Each row is a point on a tangle of strands that fork and nearly touch. The rows are in no order.
Two points are linked if the straight distance between their rows is under 7.75. Some points are linked to none.
k_133: [-1.76  0.73 -0.29 -1.13 -2.82  1.10  0.41 -3.50  1.39  2.99  0.50  1.49
 -2.23  0.13 -3.77  0.66 -3.15  0.51 -3.55  0.02 -1.85  1.89 -1.37  1.64
  3.44 -1.21  1.29 -2.26]
k_608: [ 2.91 -1.56 -1.75 -0.95 -0.24 -2.05  0.71 -1.83 -0.26  2.11  2.04  0.40
 -0.23  0.99 -2.60  1.16  1.75  0.68 -0.10  4.59  0.86  1.93  1.50 -0.53
 -1.87 -0.54  0.15  1.27]
k_288: [ 1.62  0.07 -0.25 -0.43 -2.31 -1.13 -0.56  0.22 -2.01 -0.57  0.98  0.56
  0.30  0.34 -0.97  2.31  1.38  1.00 -1.13  4.57  0.02  1.85  2.27 -0.84
 -1.57 -0.77 -0.77  0.91]
k_731: [ 1.49  1.04 -3.32 -1.00  3.67  1.29  0.31  0.11  0.69  2.84 -0.84  1.97
 -0.40  0.37  1.47 -1.75 -0.50 -4.20 -1.88  1.30  0.91 -1.21  2.48 -0.83
  2.38  0.10  4.50  1.14]
k_774: [-2.31 -0.44 -0.01 -0.03 -2.56 -1.22 -0.09  3.32  0.07 -0.65  0.06 -2.13
  3.51 -0.47  0.18  0.69 -0.29 -0.63  0.49 -1.83 -1.67  2.16 -0.74 -0.95
  0.16  0.87 -1.52  0.90]
k_222: [-0.86  0.73 -0.69  0.26 -0.56 -0.69 -1.08  2.99 -1.05  0.46 -1.02 -0.70
  1.81  1.21  1.73 -0.42 -1.54 -1.68  0.65 -0.66 -1.30  2.31  1.35 -2.21
  0.63 -0.19  1.58  0.63]
k_293: [-1.06 -1.94  0.33 -2.57  0.02 -1.63 -1.54 -3.15  2.07  3.09 -1.46  0.92
 -0.32 -1.63 -1.76 -2.65 -3.45 -3.34 -1.79  1.48 -3.21 -0.31 -0.66  1.57
  0.64 -1.20  2.21 -0.90]
k_629: [-0.60 -1.53 -1.09 -0.96 -1.29 -2.30  0.48 -2.71  1.79  1.28  3.01 -0.08
 -0.91  0.00 -0.52 -0.29 -3.53 -2.28  0.18 -1.36 -2.63 -0.40 -1.67  2.24
  4.51 -2.22 -0.66 -1.80]
k_442: [ 0.00 -1.46 -0.09 -0.25  3.80  2.05 -1.03  0.23  1.07 -0.19 -0.68 -1.81
  0.40  0.51 -0.21 -3.06  2.18 -1.68  4.56 -3.33 -0.64 -6.71 -2.19 -1.79
 -0.12 -1.08 -1.03  0.83]
k_924: [ 0.33  2.72 -4.03 -0.11  1.68 -0.20 -0.07 -0.04  0.43 -0.82 -1.51 -0.17
 -0.84 -0.46  2.56 -1.19 -0.41 -0.10  1.62  0.05  0.79 -0.81  3.16  0.58
  1.37  0.37  2.17  0.67]
k_420: [-0.17 -1.91  3.49  0.28 -1.26 -2.39 -0.24 -0.88 -0.38 -3.61  1.59 -1.23
  0.60 -0.67 -1.34  1.55  1.74  0.56  2.23 -1.12 -0.95  1.52 -2.16  1.55
 -3.64  0.40 -3.44 -0.97]
k_590: [-0.10 -1.40 -0.85 -0.82 -0.66 -2.49  0.27 -0.09  0.37 -0.34  2.31 -0.73
 -0.47  1.49 -0.04 -1.77 -3.71  0.29  2.44  2.03 -0.22 -0.11 -3.78  0.14
  0.56  0.53 -1.90 -1.32]
k_393: [-0.12  1.36 -0.68  2.40  1.74  2.47  2.12  2.22 -0.18 -0.41  0.55 -0.39
 -0.28  1.49  2.14 -0.41  1.64  2.70 -0.19 -4.23  2.29 -0.34  0.88 -0.09
  1.06  0.39 -0.31 -1.23]
k_706: [ 1.35 -1.38  0.91 -0.24  1.22  1.80 -1.07 -0.94 -2.31 -1.24  1.04  1.64
 -1.57  1.26  0.84 -0.59  2.04 -0.04  0.71 -0.23  2.06 -2.97 -2.80 -2.09
 -2.09 -1.38 -3.49 -1.14]
k_650: [-0.73 -0.02 -3.49 -0.57  1.53  1.91 -0.52  2.26  1.23  2.67 -0.10 -1.61
  1.92 -2.66 -2.67 -2.27  0.81  0.50  0.86  0.96 -0.21  0.23  2.33  0.01
 -0.42  2.93  2.76  3.04]
k_470: [ 0.70 -1.36  0.79 -0.64 -0.80  1.87 -0.43 -0.13 -1.62  2.81  2.88  0.00
  2.96 -0.08 -2.28 -0.73 -0.35 -1.45  0.82 -2.22 -0.90 -2.46 -2.15 -2.84
  2.97  1.07  1.08 -0.78]
k_497: [-1.65  1.16 -1.02  0.63 -3.51  0.12 -2.41 -0.56  1.03 -1.26  1.75 -0.24
 -2.50  1.62  0.76 -0.96 -2.72  0.64 -0.56 -2.27 -0.09  1.13 -0.39 -0.23
  1.66  1.01 -2.57 -1.32]
k_236: [-0.99 -1.04  4.31  0.27 -0.41 -2.36 -0.14  0.89 -1.08 -2.98 -0.88 -1.68
  2.20  1.09  0.25  0.35 -2.06 -2.35  3.07  0.95 -2.74 -0.70 -5.02 -0.93
  1.18 -1.04 -1.46 -0.13]
k_895: [-1.25  2.22  3.31 -0.39 -0.18 -0.87 -1.34 -0.63 -0.15 -6.30 -3.75  0.04
 -1.86  0.15  2.79  0.12 -1.51 -1.74  2.61  0.98 -1.44 -4.19 -1.37 -0.12
 -1.51 -0.01  0.97 -0.67]
k_85: [-0.26  0.10  2.88  0.10 -2.05  1.61 -0.98  1.11 -0.66 -1.19 -0.47 -1.98
 -0.12  0.63 -1.14  0.75  0.77  0.64  0.09  1.76 -0.22  1.96  1.46 -2.37
 -3.53  2.68  2.51  1.46]
k_387: [ 1.10 -2.40 -2.55  0.76  3.50  1.91  3.24  1.29  0.44  3.93 -0.74 -1.33
  2.82 -3.32 -1.28 -1.62  3.23  1.34  0.51 -2.05  1.32 -1.95  0.49  0.55
 -0.61  1.35 -0.44  1.01]
k_853: [-0.59  0.44 -4.82  0.44  2.21  0.30  2.76  2.15  0.57  1.88 -0.43 -1.53
  2.64 -3.10 -0.20 -1.19  2.36  1.80  0.98  0.01  0.77 -1.54  1.85  0.90
 -0.35  1.28  0.51  2.36]
k_196: [ 2.51 -0.08 -1.27 -1.91  2.19 -2.61 -1.50 -1.76  1.84  1.10 -2.04  0.42
  0.25  2.59  0.28 -1.44  1.04 -2.73  2.89  1.14  1.14 -0.96 -0.41 -1.58
 -1.20  1.20  1.56  3.29]
k_436: [-1.63  1.66  1.84  1.17 -0.43  0.60 -1.59 -1.81 -1.04 -2.16 -3.84  3.45
 -3.02 -1.03  2.42  1.60 -3.92  1.74 -3.80 -0.45 -0.21  0.32  1.08  1.81
  2.80 -2.43 -2.27 -1.25]
k_290: [ 1.43 -0.16  3.16  0.71  0.67  1.97  0.89  0.46 -3.70 -0.95  0.66  1.16
  0.75  0.74 -0.58  0.97  4.45  1.63  0.01 -2.85  1.79 -2.14 -3.59 -2.98
 -1.11 -1.85 -1.42 -1.18]
k_635: [ 0.70  0.28  0.59 -0.49  3.21 -2.71  2.65 -0.45  1.69  1.24 -3.54 -1.05
 -0.41  0.40  0.32 -0.50  0.17  0.59  1.58  2.62  0.20  2.35 -0.31  2.00
 -0.82  0.78  4.44  1.90]
k_358: [-1.32 -1.73 -1.60  0.89 -0.64  3.69  0.05 -0.58  1.45  2.08  1.20 -0.01
 -0.71 -2.88 -2.01  0.46  1.40  2.85 -2.20 -0.15 -0.28  0.84  3.35  2.19
 -2.74  0.85 -2.99  0.61]
k_453: [-1.63 -0.87  0.37  1.76 -2.33 -0.44  0.83  2.17  0.24 -0.36 -0.19  0.09
  0.86 -0.72  0.69  2.18  0.37  1.84 -3.52 -0.88  0.44  2.91  0.91  2.47
 -2.15  0.08 -5.32 -0.10]
k_928: [ 2.31 -1.28  1.93  0.59  2.32 -2.95  3.02  0.60  0.16 -0.10 -3.40 -0.17
  2.11  0.07  0.67  2.53  2.59 -1.51  1.32 -0.88 -1.21 -0.18 -0.75  0.55
  0.40 -0.88  0.98  0.74]
k_705: [ 0.17  1.25 -2.34  1.56  2.66  5.51  0.10  2.51 -0.14  1.10  1.95 -1.29
 -0.62 -0.04  0.19 -1.86  2.65  1.08 -0.27 -3.45  2.87 -1.22  2.64 -1.25
 -0.23  1.86  1.16  0.68]
k_163: [ 1.02  2.35 -2.03  0.31  2.65 -0.91  1.54  0.11  0.27 -1.84 -2.89 -0.63
 -0.88 -0.30  3.04  1.69  1.64  1.68  2.40  0.52  0.30 -2.04  1.12  0.65
 -0.47  0.85  1.23  1.07]
k_215: [ 0.15 -0.71 -2.88  1.61 -1.79  3.16 -2.52 -0.21  0.84  0.12  3.56  0.78
 -0.26 -0.88 -0.35 -1.43  0.52  1.70 -2.11 -4.97  2.23 -0.32  3.14  0.20
  0.97  0.21 -3.38  0.95]
k_989: [-0.33  0.24  4.54  1.29 -3.39  1.99 -1.06 -0.26 -0.64 -0.99  0.11 -0.84
 -0.32  0.12 -1.23  2.98  0.55  1.12 -2.67 -0.22 -0.16  3.52  1.83 -1.47
 -1.72  0.44  0.08 -0.93]
k_543: [-0.61  0.27 -2.17 -2.02 -1.35 -3.33  0.95 -1.43  0.90  0.81  1.57 -0.04
 -1.81  1.17  0.77 -0.24 -3.52 -0.45  0.93  0.88 -1.09  1.18 -1.17  1.54
  2.06 -0.83  0.12 -1.09]
k_375: [ 0.47  0.28  1.16 -0.64  0.41  1.38  0.72  1.90 -4.35 -2.86  1.49  0.66
  0.95  0.82  0.66  0.47  5.80  0.30  2.01 -4.08  2.89 -4.00 -2.92 -3.03
 -0.76 -5.11 -2.67  0.11]
k_724: [-1.28 -0.57 -0.45  0.09 -0.24  2.36 -1.08 -2.20  1.00  2.99 -0.56 -0.18
 -0.96 -1.07 -1.85 -1.72 -0.43 -1.17 -2.86 -1.10 -2.70  1.63  4.69 -0.83
 -0.51  0.38  4.00  0.84]
k_694: [-1.24 -2.45 -0.41  1.22 -1.72  0.09  0.85  1.65 -0.75 -0.94  0.21 -0.71
  2.89 -2.07  0.52  0.14  2.72  1.54 -1.61 -3.14 -0.36  0.29  1.27  0.59
 -2.73 -0.05 -5.82  0.79]
k_726: [-1.22 -1.78  2.74 -0.65 -2.54 -2.26  0.22 -0.23  0.84 -2.66  0.02  0.15
  0.29  0.16  1.15  1.61 -1.00 -0.49  0.65  1.24 -2.15  3.14 -2.01  2.37
 -2.39  0.76 -3.57 -1.05]
k_878: [-0.66  1.56  4.16  1.59 -2.29  1.26 -0.62 -1.40 -0.39 -4.82  0.31  0.38
 -1.17 -0.17  0.82  1.54 -1.53  1.16 -0.52 -0.55  0.81 -0.07 -3.59  0.49
  1.51  1.42 -1.03 -2.99]
k_102: [ 0.93 -1.43 -0.37  0.43 -0.22 -0.52  3.31 -0.12  1.66  4.14  2.01 -1.28
  0.82 -2.02 -4.09  0.61  0.99  3.98 -0.23  1.20 -0.38  1.91  1.21  3.01
 -1.41  0.05  1.11  0.20]
k_477: [ 1.00 -0.83  1.32 -1.22  2.84 -0.84 -1.80  0.08  2.07  0.28 -3.52 -0.78
  2.34  1.01 -1.45 -2.10  1.45 -2.14  3.89  0.35 -0.18 -2.44 -2.47 -1.50
 -0.46  1.65  1.65  3.51]
k_670: [ 0.02 -1.81  2.42 -0.29  3.28 -0.95  0.10 -0.33  1.44 -0.86 -1.94 -1.35
  0.71  1.24 -0.49 -1.43  1.82 -2.19  4.30 -1.38 -2.10 -4.96 -4.11 -1.81
 -0.49 -0.01 -1.31  1.59]
k_348: [-1.32  1.96  0.31 -0.86  0.49  0.64 -2.99  1.25 -1.22 -1.15 -3.80 -0.22
  0.05  0.56  1.48 -0.48 -0.91 -2.14  0.88  1.31 -1.08 -0.38  1.38 -1.69
 -1.05  1.47  2.59  1.28]
k_76: [ 0.40  0.39 -2.30 -1.04 -0.84 -3.34 -1.78  1.29 -1.53 -1.12 -1.36 -0.58
  1.54  0.35  0.74  1.04 -0.86 -0.53  1.55  5.53  0.50 -0.73 -1.65 -0.95
  0.17 -0.01 -0.64  2.11]
k_627: [-0.57  3.84  0.96 -0.87 -1.42 -0.61 -1.91 -0.96 -1.46 -6.58 -3.51  0.77
 -2.40 -1.29  3.64  1.54 -0.80  0.28  1.41  3.09  0.58 -2.80  1.11  1.04
 -2.31 -0.30  1.54  0.10]
k_103: [ 0.04  1.94  2.66  0.45 -0.81  0.21 -0.85  0.88 -1.39 -6.41 -2.13  1.55
 -2.18 -0.16  4.04  3.17 -0.18  0.06 -0.51  1.10  1.43 -1.51  1.10  1.90
 -1.15 -0.79 -1.53 -1.38]
k_4: [ 1.21  1.94  1.97  0.51  0.71  0.71  0.86  2.35 -1.81 -4.97 -1.09  1.18
 -0.43  2.85  3.52  2.94  2.80  0.57 -0.01 -0.28  2.25 -1.78  0.51  0.37
 -0.45 -0.51  0.32 -1.36]
k_285: [ 2.05 -1.42 -1.87 -1.41 -0.17 -1.77 -0.72 -3.34  0.64  1.80  0.14  1.76
 -0.10  0.68 -1.37 -1.03  0.12 -1.93  0.46  3.07  0.02  0.11  2.09 -1.35
 -0.80  0.07  0.67  2.12]
k_488: [ 1.74  0.07 -1.21 -0.66  2.37  1.47 -0.72 -0.18 -0.94  2.26 -2.19  2.66
 -0.13  1.08  1.44 -0.52  0.31 -3.21 -2.50 -0.38 -0.39 -0.54  2.33 -1.52
  2.04 -1.87  1.28 -0.06]
k_230: [ 0.53 -0.74  1.77  2.11  3.29 -0.34  2.50  0.79  0.95 -1.68 -0.87 -0.84
 -1.71  2.80  2.75 -1.00 -1.24 -0.52  1.20 -0.92  0.04 -2.52 -3.65 -0.25
  1.23 -0.96 -2.55 -1.77]
k_435: [ 0.80 -1.76  1.94 -0.84 -0.46 -0.19 -0.47 -0.39  0.08  1.63  0.29 -1.11
  2.48 -0.02 -3.57 -0.52 -1.09  0.50  2.02 -0.92 -1.57 -1.50 -3.20 -2.35
  1.23  2.33  3.11 -1.18]
k_959: [-0.40  1.99  4.69  2.06 -3.76  0.44 -0.27  0.54 -0.95 -4.41  1.07  1.08
 -1.26 -0.07  1.15  2.83 -0.01  1.85 -2.66  0.35  0.79  2.82  0.20  0.61
 -0.51  0.62  0.09 -1.35]
k_336: [-0.35  1.06  0.23  1.26 -0.59  1.52  0.11  1.56 -0.71  0.83  2.11 -2.55
 -0.02  0.81 -2.47 -0.23 -0.13  2.17  0.99  0.64  0.21  2.23  1.29 -2.78
 -1.09  2.22  3.58  0.23]
k_34: [-1.25  2.29 -0.41  0.21 -0.08  1.11  0.49 -1.65  0.02 -0.12 -2.33  0.65
 -2.84 -0.20  1.09  0.93 -2.40  1.83 -2.00  0.84 -0.14  1.41  1.08  2.06
 -0.46  1.44  0.33 -1.74]
k_925: [-3.07  2.98 -2.90 -2.84 -2.81  1.68 -0.78 -2.51  0.92  3.66 -0.48  0.86
 -3.31 -1.81 -2.46 -1.53 -4.33 -0.01 -4.25  1.80 -1.37  0.49  0.32  2.52
  2.49 -0.75  3.11 -2.08]
k_75: [ 1.43 -0.50  1.84  0.09  1.01 -2.03  1.76  0.92 -0.55  0.13  0.06 -1.40
  3.93  1.56 -1.77  0.90  1.18  0.56  4.23 -0.77 -0.42 -1.05 -4.11 -2.71
  0.24  1.29  2.69  1.27]
k_791: [ 0.75 -1.01  0.58  1.09 -0.60 -0.19  0.87 -1.28 -0.11  0.20 -0.68  1.21
 -1.61 -0.82  0.50  3.06  1.15  1.10 -3.68  0.17 -1.40  2.66  5.33  1.21
 -1.44 -2.37 -0.76 -0.65]
k_35: [-1.41  3.20  0.34 -1.03 -0.73 -1.65 -2.88  1.20 -1.75 -2.52 -4.55 -0.50
  0.31  0.10  2.20  0.71 -1.32 -2.36  1.89  4.53  0.34 -1.11 -0.43 -2.21
 -0.65  0.21  0.87  2.16]
k_427: [-1.92  0.92 -1.51  0.57 -2.67 -2.61 -0.66 -0.63  0.40  0.84  0.85  1.32
 -0.44 -0.67  1.04  1.38 -2.54 -0.84 -2.43 -2.24 -1.32  3.27  1.00  2.63
  3.87 -4.22 -2.39 -1.02]
k_890: [ 1.02 -1.10 -2.47 -1.25  0.00 -0.62 -1.53 -1.33  1.59  2.05  3.12 -1.19
  1.39 -1.92 -1.09 -1.37 -3.23 -4.41  0.74  0.41 -0.65 -4.28 -0.67 -0.61
  3.53 -0.34  2.75  0.20]
k_58: [-0.98 -1.70  2.68 -1.38 -0.94 -2.26  0.42 -1.90  1.87 -0.97 -1.55 -0.63
 -0.70  0.82 -0.80 -0.35 -2.31  0.07  1.51  2.49 -2.20  2.46 -2.43  3.02
 -2.33  1.20 -0.47 -1.32]
k_45: [ 1.25  1.87 -2.09  0.11  1.07  3.61 -0.12  1.62 -0.22  1.85  2.33  0.09
 -0.73  0.75  0.12 -1.80 -0.32  0.02 -0.82 -0.75  2.48 -1.21  0.76 -1.47
  2.32  1.57  3.08 -0.58]
k_187: [-0.15  0.62 -3.41 -0.91  2.15  0.15 -1.75  0.14  1.77  2.27 -1.68  0.58
  0.68 -2.03 -4.63 -1.88  0.25 -0.86  1.57  4.70  0.56  1.35  2.37 -0.66
  0.33  1.99  3.71  4.81]
k_316: [ 0.81 -2.09 -0.32 -0.80  1.62  1.28  3.24 -0.85  0.71  5.35  0.43  0.21
  0.58 -2.57 -3.42  0.35  0.21  2.50 -0.29  1.42 -0.09  0.14 -1.10  2.82
  0.43  1.06  2.14 -1.48]
k_598: [ 1.55  2.34  1.72  1.81  1.44  0.81  2.98  2.91 -1.37 -3.42  1.44 -0.33
 -0.15  2.10  2.73  1.96  4.84  2.92  0.51 -4.32  2.89 -0.41  0.27  0.28
 -0.57 -1.36 -0.71 -0.97]
k_622: [ 1.04 -2.32 -0.49  0.82  1.03 -0.93  2.48 -0.13  1.03  1.85  2.58 -1.14
  0.54 -0.07 -1.51  0.24  2.71  2.81  0.53 -1.05  0.96  1.82  1.04  0.69
 -1.89  1.07 -0.20 -0.43]
k_915: [ 0.29 -0.42 -0.26  1.74  2.28 -3.00  1.89  0.63  0.10 -2.38  1.65 -1.89
 -0.38  1.66  1.37 -0.64 -2.49 -0.41  2.84  0.80 -0.67 -2.53 -4.26 -0.67
  3.01 -1.12 -2.20 -1.56]
k_704: [ 1.35 -0.94  0.32 -0.59  1.04  0.23 -0.61 -1.90 -0.27  2.50  0.49  3.80
 -0.65  2.26  2.02 -0.03 -1.52 -4.39 -3.40 -1.12 -1.14  1.62  1.38 -0.54
  3.33 -2.75  0.07 -0.68]
k_584: [-0.68 -0.57 -1.25  1.93 -0.59  2.38 -1.80 -0.32  0.14 -0.96  2.90  0.19
 -1.37  0.31  0.73  0.60  2.43  3.31 -1.36 -4.97  1.56  0.43  4.23 -0.33
 -2.44 -0.80 -3.38  0.16]
k_578: [ 0.06 -1.54 -0.87  1.35 -0.77 -1.17  1.40 -2.09  1.81  0.74  3.18 -0.63
 -1.42  0.08 -0.48 -0.14  1.75  3.08  0.19 -3.48  0.24  2.45 -0.59  2.48
 -1.44  0.23 -3.20 -2.05]
k_266: [-0.66 -1.34  1.85  1.16 -1.44 -1.92  1.56  2.55  0.12 -1.72 -1.69  0.14
  1.17 -1.53  2.16  1.92  0.75  0.44 -1.65  2.37 -0.25  1.85 -0.56  3.13
 -3.10  0.42 -4.11 -1.03]
k_600: [-0.49  2.61 -4.49 -1.75  0.82 -1.44 -1.64  0.12 -0.46  2.58 -2.03  0.48
 -0.77 -0.59 -1.83  0.16 -0.32 -0.44 -0.31  6.79  0.95  1.97  2.18 -0.69
  0.46  0.33  2.79  4.42]
k_825: [ 1.45 -0.13  4.25  2.39 -0.13  2.06  1.47  2.15 -3.25 -1.72  0.85  0.37
  2.47 -0.47 -0.73  3.80  4.73  1.05 -0.75 -1.14  2.08  0.31 -1.45 -2.52
 -2.44 -0.80 -1.06 -0.53]
k_305: [ 0.82 -0.39  1.63  2.08 -1.25  2.16  0.61  2.93 -2.79 -2.26  0.69 -0.99
  2.06 -2.05 -0.15  2.43  3.54  2.35 -0.54 -0.16  1.06  0.70  2.88 -2.39
 -3.01 -0.24 -1.34  1.68]
k_700: [-0.29  0.24  2.03  0.05  2.22  1.27  0.34  1.28  0.61 -1.59 -0.60 -0.36
 -1.16  4.28  1.53 -2.07 -0.46  0.44  1.82 -2.34  1.21 -2.08 -3.44 -0.85
  0.45  1.46  0.09 -1.70]
k_804: [-1.30  2.83 -0.31  0.52 -1.72  1.14 -0.60 -1.60 -0.18 -1.60 -1.73  1.82
 -3.78 -1.43  1.59  2.08 -3.76  3.97 -3.14  1.23  1.02  0.36  1.48  3.83
  1.29 -1.17 -1.58 -2.36]
k_579: [-0.57 -1.68 -1.83 -1.65  0.53 -0.49 -1.27 -1.52  1.35  2.17 -1.88 -0.49
  1.31 -1.32  0.17 -1.99 -2.05 -3.46  0.28  0.16 -3.13 -2.47  0.02  0.25
  2.59 -0.89  2.22  1.04]
k_984: [ 0.57 -2.41  1.05 -2.09  1.32 -2.41  1.78 -1.30  1.98  1.33 -2.21  0.09
  0.76  0.69 -1.98 -0.77 -0.95  0.59  1.00  2.98 -1.47  1.79 -1.83  1.85
 -1.70  1.75  2.13 -0.76]
k_999: [-0.21 -1.79  5.13  1.00 -0.67 -1.75  0.24  1.09 -0.47 -5.20  1.52 -1.15
  1.49 -0.30 -0.86  0.37  1.51 -2.27  3.46 -0.34 -1.39 -0.32 -4.45 -0.07
 -1.45 -0.90 -3.84 -1.03]
k_440: [-1.48  2.16 -1.45 -0.10 -4.06 -0.68 -1.94  0.80 -2.45 -1.44  0.56  0.28
 -0.50 -0.10  0.28  2.71 -1.02  1.31 -1.59  3.25 -0.30  2.82  4.21 -0.74
 -1.32 -1.67 -0.54  1.74]
k_729: [-1.77  0.95  0.14 -1.56 -0.13  1.22 -0.35 -2.44  1.08  1.75 -1.10  0.65
 -3.23 -0.12  0.50 -1.77 -2.30 -0.38 -2.97 -0.60 -1.53  2.53  2.87  0.59
  0.22  0.58  3.62 -1.46]
k_53: [ 2.09 -1.44  0.26 -0.73  0.38  3.13 -2.30 -0.81 -0.60 -1.10  0.47  1.75
 -1.71  1.42  0.04 -0.07  2.45 -0.85  0.32  0.48  1.54 -1.37  1.83 -2.33
 -2.82  0.66 -1.97  0.07]
k_246: [ 0.36  2.29  2.51  0.69  0.83 -0.45  0.51  0.03 -1.06 -3.53 -2.75 -1.43
 -1.34  0.11  1.79  1.59 -2.15 -0.90  1.59  3.40 -0.97 -3.85 -3.19 -0.41
  1.06  0.17  1.33 -1.30]
k_973: [-1.01  0.47 -1.85  0.58 -1.65 -2.31  0.96  0.06  0.36  0.98  1.28  0.39
 -0.78 -1.43  0.89  1.50  0.37  0.90 -3.28 -1.25 -1.15  3.94  4.19  2.08
  0.89 -3.55 -0.87  0.52]
k_522: [ 0.67 -0.34  1.26  1.94 -1.32  0.80 -0.71 -0.27 -0.08 -2.51  0.37  0.80
 -2.23 -0.04  1.88  2.54  0.93  2.52 -2.24 -3.24 -0.09  1.77  4.57  0.98
 -0.99 -1.46 -2.04 -0.53]
k_402: [ 1.47 -0.16 -3.03 -0.83 -0.76  2.21 -1.19  0.64 -1.66  1.82  5.03  0.50
  1.74  1.29 -0.83 -1.23 -0.50 -2.10 -0.16 -1.52  2.34 -2.49 -0.56 -3.66
  3.00  0.83  0.67 -1.18]
k_720: [-0.96 -0.32  1.64  2.28 -1.23  2.01  1.02  3.87 -2.53 -2.03  0.03 -0.88
  3.05 -2.92  1.00  1.00  4.49  2.74 -1.62 -2.04  1.89 -0.14  0.09 -0.38
 -3.45  0.61 -5.09  1.36]
k_469: [ 1.56 -3.04 -1.21  1.16  2.23  2.09  2.80  0.26 -0.19  5.61  0.14  0.96
  2.27 -2.92 -1.47  0.42  1.62  1.42 -1.39 -0.58  1.02 -1.18 -1.18  1.05
  1.18  0.50 -1.03 -0.65]
k_696: [ 1.14  1.89 -3.57 -0.44  0.24 -4.06 -0.67  0.41  0.07  0.07 -1.59 -0.33
 -0.41  1.45  0.51  0.44  0.19 -0.71  1.77  5.44  2.03  2.38  0.72 -0.97
 -0.62  0.22  1.83  2.90]
k_177: [ 0.66  2.78 -3.60 -1.94  2.30 -2.51  0.18 -2.28  1.54  1.62 -0.77  0.63
 -2.17  0.14  1.51 -2.36 -1.31 -2.83  0.52  0.88  0.88 -0.45  2.14  1.05
  1.63 -0.75  4.92  0.59]
k_79: [ 1.82  2.23 -0.38  0.10  2.39 -2.83  2.62  1.69  0.95 -0.40 -2.80 -1.71
  0.90 -0.50  0.57  1.94  2.72  0.17  2.64  1.52  1.26 -0.26 -0.52  0.42
  0.27  0.51  2.52  2.66]
k_104: [ 0.33  0.44  1.56  0.39  0.26 -0.54  0.25  0.67 -0.62  0.83  2.62 -1.38
  0.10  1.91 -2.58 -2.37  1.11  2.78  2.93 -0.14  1.81  1.84 -2.01 -2.50
 -2.69  3.03  3.72  0.31]
k_201: [-1.44  0.54  4.30  0.62 -1.32  0.23 -0.14  1.59 -1.50 -2.51  0.09 -1.32
  1.40  0.94  0.16  0.13 -2.25 -0.28 -0.05  0.38 -0.34 -0.16 -4.84 -1.29
  0.69  1.88 -1.39 -1.89]
k_234: [ 0.83 -0.22 -1.98 -0.96 -1.09 -1.19 -0.41 -2.94  1.91  2.52  4.30  0.20
  0.95 -0.38 -1.46 -0.97 -2.29 -2.75 -0.14 -1.51 -0.51 -0.66 -0.59  0.28
  4.35 -1.09  2.86 -1.46]
k_682: [-0.54 -0.28 -0.18  1.16 -0.71  1.05 -0.97 -0.86  1.32  0.64  1.90 -0.60
 -0.91  0.14  0.24 -2.02 -0.90  2.07 -0.24 -2.75  1.32  0.14 -2.16  1.20
  0.16  2.61 -3.83 -0.76]
k_359: [-0.41 -0.86  1.55  0.52  1.87  1.15  0.13  1.96 -0.36  0.10 -1.72 -1.09
  0.84  0.39  0.48 -1.62  1.67  0.68  2.04 -0.78  0.84 -1.22 -1.65 -0.36
 -1.82  1.99 -1.04 -0.26]
k_795: [ 1.30 -1.44 -0.25 -1.16  2.48  2.13 -1.00  0.06 -0.39  1.43 -0.12 -0.11
  0.93 -0.40 -0.71 -1.77  2.24 -0.66  1.02  0.49  0.31 -1.44  0.74 -1.46
 -3.11  1.69 -1.06  1.13]
k_958: [ 0.08  0.05  0.72 -0.76 -1.10 -0.03 -0.21 -3.18  0.64  2.87  0.68  3.36
 -1.74  1.62 -0.65 -0.22 -3.37 -0.86 -4.35 -1.06 -0.37  2.54 -0.57 -0.63
  4.24 -1.83  1.70 -1.39]
k_917: [-1.26 -1.33 -1.02 -3.06  0.72 -0.69 -0.62 -1.50  1.02  4.82 -0.89  2.31
 -2.32  0.14 -0.76 -4.46 -4.22 -3.03 -2.75  3.91 -1.80  1.02 -0.12  1.89
  0.83 -1.04  1.19 -1.73]
k_810: [ 2.14 -1.86  1.52  0.23  3.05 -2.63  3.47  2.04 -0.67  1.15  0.48 -0.36
  3.76  1.33 -0.70 -0.26  2.24  0.01  2.53 -2.07 -0.37 -0.84 -3.21 -0.05
  0.43 -0.88  0.21  0.12]
k_607: [-1.59  1.41 -4.20 -1.33 -1.36  3.17 -1.20 -2.45  1.86  3.28  1.70  1.81
 -2.36 -1.92 -1.67 -1.43 -3.22 -1.38 -3.37  1.23  0.60 -0.04  2.38  2.89
  1.89 -0.37  1.61 -1.11]
k_569: [-0.60 -0.91 -2.52 -1.22 -1.44  1.91 -1.26 -2.62  1.92  3.52  1.68  0.95
  0.18 -2.84 -0.79 -0.51 -0.64 -2.63 -2.99 -0.17 -2.33 -0.42  3.52  1.44
  1.09 -0.86  1.52  0.47]
k_396: [-1.93  1.83  0.62 -0.63 -4.07  0.53 -3.33 -0.55 -1.46 -1.80  0.98  1.56
 -1.67  0.98  0.53  1.85 -2.80  0.75 -1.87  0.42 -0.03  1.97  1.15 -0.35
  0.41 -1.94 -2.05 -0.96]
k_412: [-1.86 -0.08 -2.15  0.35 -2.63 -2.93  0.10  1.45  0.29 -1.46  2.04 -0.97
  2.10 -0.03  0.93  0.37 -1.72 -0.05 -0.40 -2.84 -1.50  2.90 -0.51  1.48
  2.76 -1.42 -3.61  0.30]
k_169: [-0.99 -2.31 -0.46  0.25  1.15  1.47 -1.29  1.02  1.10  0.69  2.05 -0.95
  0.75  1.29 -0.01 -4.22  1.14 -2.30  2.46 -4.72  0.22 -3.37 -1.25 -1.10
 -0.46  0.32 -1.08  0.61]

A fork is a point with three links. Follow the links from the first point to the second and name the forks in between, in order.
k_726; k_543 | k_290
k_234; k_79 | k_290, k_726
k_45; k_925 | k_79
k_420; k_704 | k_726, k_79
k_925; k_989 | k_79, k_726
k_435; k_230 | k_79, k_726, k_290

Follow the links from the first point to the second, and from the first to the third. Name the last point that the two ways share.
k_598; k_177; k_453 | k_79
k_569; k_103; k_290 | k_79
k_928; k_336; k_795 | k_726
k_795; k_999; k_724 | k_726
